Points, in no order, along strands that fork, close into loops and pass close to each other.
Two points are linked if the straight distance between their rows is under 80.6. Some points are linked to none.
lenu: [-22   5 -15  12   3   5 -19  13 -27   8  -3 -35 -20  23  17   7 -40 -19
  -2 -15 -46   8   3  48]
bodut: [ -1  14  22 -31 -46 -24  13  -7  17 -16  40  24 -11 -26 -15  -1  26  28
  31  14  23 -20 -24 -51]
sataz: [  0  18  -4  16  38 -10   6 -15  10  23 -28 -16  -2   2 -20 -13  10 -14
 -36 -16 -26  22  20  36]
Lem: [-20  24  35 -49 -18 -44 -11 -16  52   6  -3  -5 -45 -35 -20  -2  50  10
  -2  -3  24   7 -28 -32]
fil: [ 20  -6 -15  -6 -50  10  29 -71  14 -19  30  25 -23 -14 -42  -5 -21   6
   5 -20 -10 -14 -14 -43]
Ves: [  1  24  10   2  26 -22  19 -37  27  38 -30 -23 -29  -1 -32 -12   8  12
 -17 -22 -13  26  -2  17]
Golu: [ -1   7   2  11  28  27   3   1  30  59 -57  -8  30  -9 -19  13  29 -21
 -12   6  13  26  13  49]
Taf: [  2 -21 -53  18   1  46  -7  10 -25 -29  27  13  16  -1   9  -7 -21 -13
 -19  -3 -11  -7   3 -43]
komus: [  8   4  11 -10 -10  -6  32  -4   2  33  22  15  28 -31 -27   7 -16  43
  30  11  34 -26  -8 -12]
biz: [ 59 -12 -47  17  -7  62  43 -68 -12  15   2   0  -6  23 -27 -26 -35  14
 -23 -25  -5  -4   7   1]
dem: [  8   8   5  -6 -14  22  -4  -3  -3  11 -21  25 -33  22  41  20 -12  22
  23  13  26  -3  12  40]
Zibip: [-36 -15  44  28  -1  11 -22  42 -24 -34 -10  -9  20   5  19   1  22 -50
   3   6 -36   1   8  26]
Luma: [  6  12 -27 -14   9   6  11 -18   6  -6   7  13 -12   9  -2   3 -19   7
   0 -28 -10 -10  -2 -10]
pubo: [-22  26  30 -17  -6 -60 -20  -4  33  -4   9 -40 -34 -27 -11   2  45  -2
   1 -10  11  -3 -22 -35]
ganib: [  2 -17 -39   6  19   2 -17   7 -31 -32  31 -12  31   3  18 -17  -6  -5
   0  -2   9  11  10 -35]
gugor: [ 35   6   7   6   2  -7 -21  -3   4  22  -4  -5  -7   5   1   4  -8  11
   9  29  57  14 -10  36]
dobad: [ 26 -16 -19  11 -30  26  39 -59  -7   1  19  15   5 -17 -49   1 -37   9
  -5 -23  -9 -26  -6 -29]
Ked: [-11  -4   3  20  -5 -38 -11  -4 -28 -32  27 -43  23 -35 -16 -20  16 -20
 -24   4  -5  12 -11 -21]
zunum: [ 19   3 -31  11  36   5 -49  -9 -23 -35  30 -25   1  27   9   3  13 -20
 -28 -23   6  22  14  -3]
rusod: [ 14   0   4 -17 -63   2  32 -47   6 -17  25  23 -50 -18 -47  -2   8  -8
 -15  18 -12  -2 -18 -24]
keb: [ 10 -32 -21  10 -14  13  15  13 -37 -12   3  34  16   7  18  -8 -37  12
   0  27  -1   0   9  11]
biki: [-17 -26  32  -7  38 -29   2  12   0 -25 -36   1  -1  16   7  -4 -18 -22
 -23 -10 -31  11   1  37]
noba: [ -5 -27 -38  24   0  48  18  -9 -21  -3  15  13  14 -28  -6 -10 -39 -12
 -11   4 -33 -40 -18 -49]
vul: [-14 -16  12  -3  10   0  16  39   8   2 -19  23  27  -4  14   1  10 -13
  -7  17 -25  -4   4  -4]
riz: [-18   9  37 -12  12 -51 -15  22  16   0  -9 -37  -8  -7   5  -5  21  -4
   5  -1  -2  -7 -17  -4]
Mufo: [ 27  -3  -5 -49 -18 -18 -39 -21   7 -18   2  11 -41   2  13   4   6  26
   8  32  66  32 -21   6]
sevif: [ -5  11   1  17 -64  -7  24  -8  -6 -29  34  23 -19 -10 -38  -9   3 -20
  -7  16   1  -7 -12 -31]
nemu: [ 17   9 -11   2 -22  46  -6  11   3  15  10  17 -18  35  46  29   7  11
  20  10  39 -22  23  19]
Vasi: [-23   8   0  47 -27  28   2  27  -5  -2   1  -2  16  -4  -6   2  23 -51
  -8  14 -25  -4  -3  10]
ramo: [  4   3 -14  30 -24  13  28 -15  -7 -29  16  25  -3 -12 -25 -13 -13 -12
 -27  21 -15  -4 -15 -40]
mun: [ -7  25  -1   7   4  -7  24  -5  22  33  -8  -3 -22   5 -14   5  -3   9
   0 -36 -19 -10  -4  14]
vivak: [  1 -30 -57 -19  20  45  -1  20  -7  32  -6  17  58  12  30  17   7   9
  19  -8   2   7  40   8]
sado: [  4  10   2 -10 -28 -16   5  -2  -7 -20  43   5  19 -33  -1  -9  16  20
  16  -3  14 -11 -13 -56]
gosu: [  7 -11  -4  -7 -24   0  32  13 -16   5  12  14  10 -10   2  -1 -24  25
  18  24  12 -18   7  -3]
Biv: [ -4  19  29 -31 -25 -22  11 -12  48 -15  17  22 -28 -30 -20  -1  44   6
   1  13  28  -6 -16 -46]
Fupa: [ 44 -12  11 -19 -11   1 -31  -7  -7   8   1  20 -15  10  14  17  -8  36
  14  26  84  13  -8  20]
gubom: [ 31   4   6 -36   5   0  10 -30  29  17 -20  33 -16  20  -7   0 -18  36
   2   4  38  -6   5  12]
Talo: [ 18  17  -1  -4 -26  19 -30  14 -20 -21  22  20 -28  44  47  24   6  20
  43  11  46  -5   2  -1]
fibed: [-21  -8  -8  10   6 -21 -30  -1 -16 -32   5 -29  -4  13  12  -1 -27 -20
  -4 -11 -40  12  -4  19]
vor: [ -9  -6 -34  -2  31   2  -6  27 -19  32  19 -27  55  -9  11  10  -7   9
   8 -12   2   4  26   3]
lar: [-21 -19   8 -28  27 -38 -25   7  -8 -20 -20 -17 -11  17  23 -12 -23   5
 -12 -13 -31  10  -7  23]
dotet: [  3  15  -1 -25 -23  -4 -30  -8  -8 -33  32  16 -30  37  36   9  15  18
  18   3  18   6  -3 -28]
vika: [ 30  -5   5 -16 -22  17  14  -4   8  35 -14  38 -27  15   9  15 -31  37
  11  21  37  -7   7  35]
nuvoz: [-36   7  41  -6  24 -10 -44  31 -17   5  -6 -37  20  12  40  16  28   7
  38 -16 -20  -6  15   1]
Vekug: [-25 -29  13  20  21   5  -8  39 -15  -8 -12 -36  38  -3   9 -12  -5 -39
   1  -7 -48   3  14  26]
Soge: [  6   8 -22  21   8   8 -48   1 -33 -62  42  -1  10  29   4  -7  38 -22
 -25 -19   3   9  25 -18]
bavu: [-11 -30  47   8  19 -15  -2  24  -3   0 -54 -22   0   2   1   2 -23 -23
  -4  13 -17  17  -1  61]
dodiv: [-28  36  36   9  11 -12   4  19  51  27 -32 -10 -20  -7 -19   9  38 -15
  -7 -26  -7 -22 -11  -7]
kobuk: [-33   5  22  41   0  -5 -22  33  -5 -27   6 -19  10  -1  -1   2  45 -51
   9   3 -10   3   5  13]
nabob: [ -8  24   7 -22 -30 -24 -11 -21  18 -44  16  14 -54   7  -4  -5  30 -22
  -6  -1 -21  15 -12 -20]
fepa: [ -8  -2 -13  29 -24  23   6  11 -21 -23  17   9  17  -1   6  -1   1 -25
 -12  13 -16  -6   5 -26]
vuvud: [-12   2  -8   9  18  13 -44  16 -30 -51  27  -4  44  22  25  -5  26 -11
  -2  -8 -10  16   4 -30]
Vubo: [-26   2  40   2   0 -10   4  36  19  27 -40  -5 -20   2  25  16 -13   0
  22   2 -21  -7 -11  26]
dafer: [ -8 -15  40  -6  37 -20 -12  10  22  29 -63  -3   3  -5   4   2  -1   5
  -8  15   5   8  -8  45]
kolos: [ 12   8  11  17  38  31 -26  -7  18  51 -47   1  13  -3   0  -5  19   8
  -5  16  49  29  18  45]
Fim: [ 53 -14 -34  -5 -26  33  48 -60 -23  22   2  22   8   2 -33 -12 -50  22
  -3  -8   8 -14   4   1]
Dotik: [  0   5 -11 -21  15 -33   6 -22  10 -32   5   7 -16  -1 -24 -15   2  17
 -21 -14  -5  13   1 -20]
Buzim: [  5 -18 -12  26 -21  -2  55  -9  -7  -7   2  15   9 -38 -48 -26 -26 -22
 -24  13 -32 -14 -15 -24]
popo: [ -2 -11 -43 -20  44  14 -21  13   8  32   8 -10  49   2  36  18  24   8
  12 -21  -4   2  28   7]
dulo: [ 49  18  -6  -4  25  -6   1 -29   5  30 -16   6 -14  22 -14  -2  -8  30
 -16  13  39  22   4  22]
sibu: [  9  -5  27   4  51 -13  -3   4   4  34 -46  12  18  -9 -17  -6  -1  16
  -8  23  39  22  -4  37]
sumuf: [ -6 -25 -15  28 -13  24  44   9 -11  23   6   0  14 -35 -23  -6 -39 -10
 -11   7 -34 -35 -15 -24]
Zefe: [  9 -40 -37 -12  15  33  17  10 -14   2   1  37  31  12  34   2 -24  20
   5  -7   6  -1  18   6]
gog: [-28  17  56   1  -1 -32   1  43  32   9 -24 -36 -22   5  -9   1   9 -33
   8 -13 -16 -29 -16 -19]
gom: [-25   5  20   3 -17 -20  -2  32 -13  23  -3 -37 -10   9  31   9 -27  -2
  17 -12 -36 -12  -1  30]
rasi: [-29  25  23  -6  20   2  -7  30  48  39 -45 -14 -31  -2  18  19  14   1
  13 -23  -8  -9  -5  12]
Kagu: [-11  11  -3  -3   4  10   4  35 -10  34  10 -16  49 -16  20  16  13  14
  34  -2   5 -14  12  -5]
vite: [-21   2 -12  32  35   7   3  10   7   2 -22 -35  15  -4  -9   2   2 -39
 -21 -17 -47  11  13  31]
Rafit: [ -7   8   1  -2   9 -35  19  -3   7 -20  17   3  17 -21  -8  -9  24  17
  -6 -11   4   0   2 -39]
dilu: [ 23 -17 -39  28 -15  50  47 -47 -10  -2  -8  30  -4   4 -30 -34 -35  -6
 -27   1 -31   3   6   4]
tafu: [ -8   8  23 -19  16 -19  22  26   3  32   4  -6  34 -27   6  -1   8  35
  32   9   9 -27  -7 -11]
vopi: [ 14   8  -1 -51  -6 -23 -23 -25   7 -41  26  17 -30  22  12   3  21  12
   8  21  33  24  -6 -11]
gegar: [ 13  11 -20  12  13  -7 -42   0 -23 -18  17 -31  -2  24   9   4 -10 -11
   1  -4  -1  18  11  22]

How many points has the smallest loop of links through each point below? Write - if it is on no loop.
fibed: 31
gubom: 11
Buzim: 6
Kagu: 9

Name the points in between on the shortest way along the links from the first point to the second, in order.
Golu, dilu: kolos > sibu > dafer > bavu > biki > lar > fibed > gegar > zunum > Soge > vuvud > ganib > Taf > fepa > ramo > sevif > rusod > fil > dobad > Fim > biz
noba, sataz: Taf > fepa > Vasi > kobuk > Zibip > Vekug > vite
Dotik, biki: Rafit > sado > bodut > Biv > Lem > pubo > riz > gog > dodiv > rasi > Vubo > gom > lenu > fibed > lar
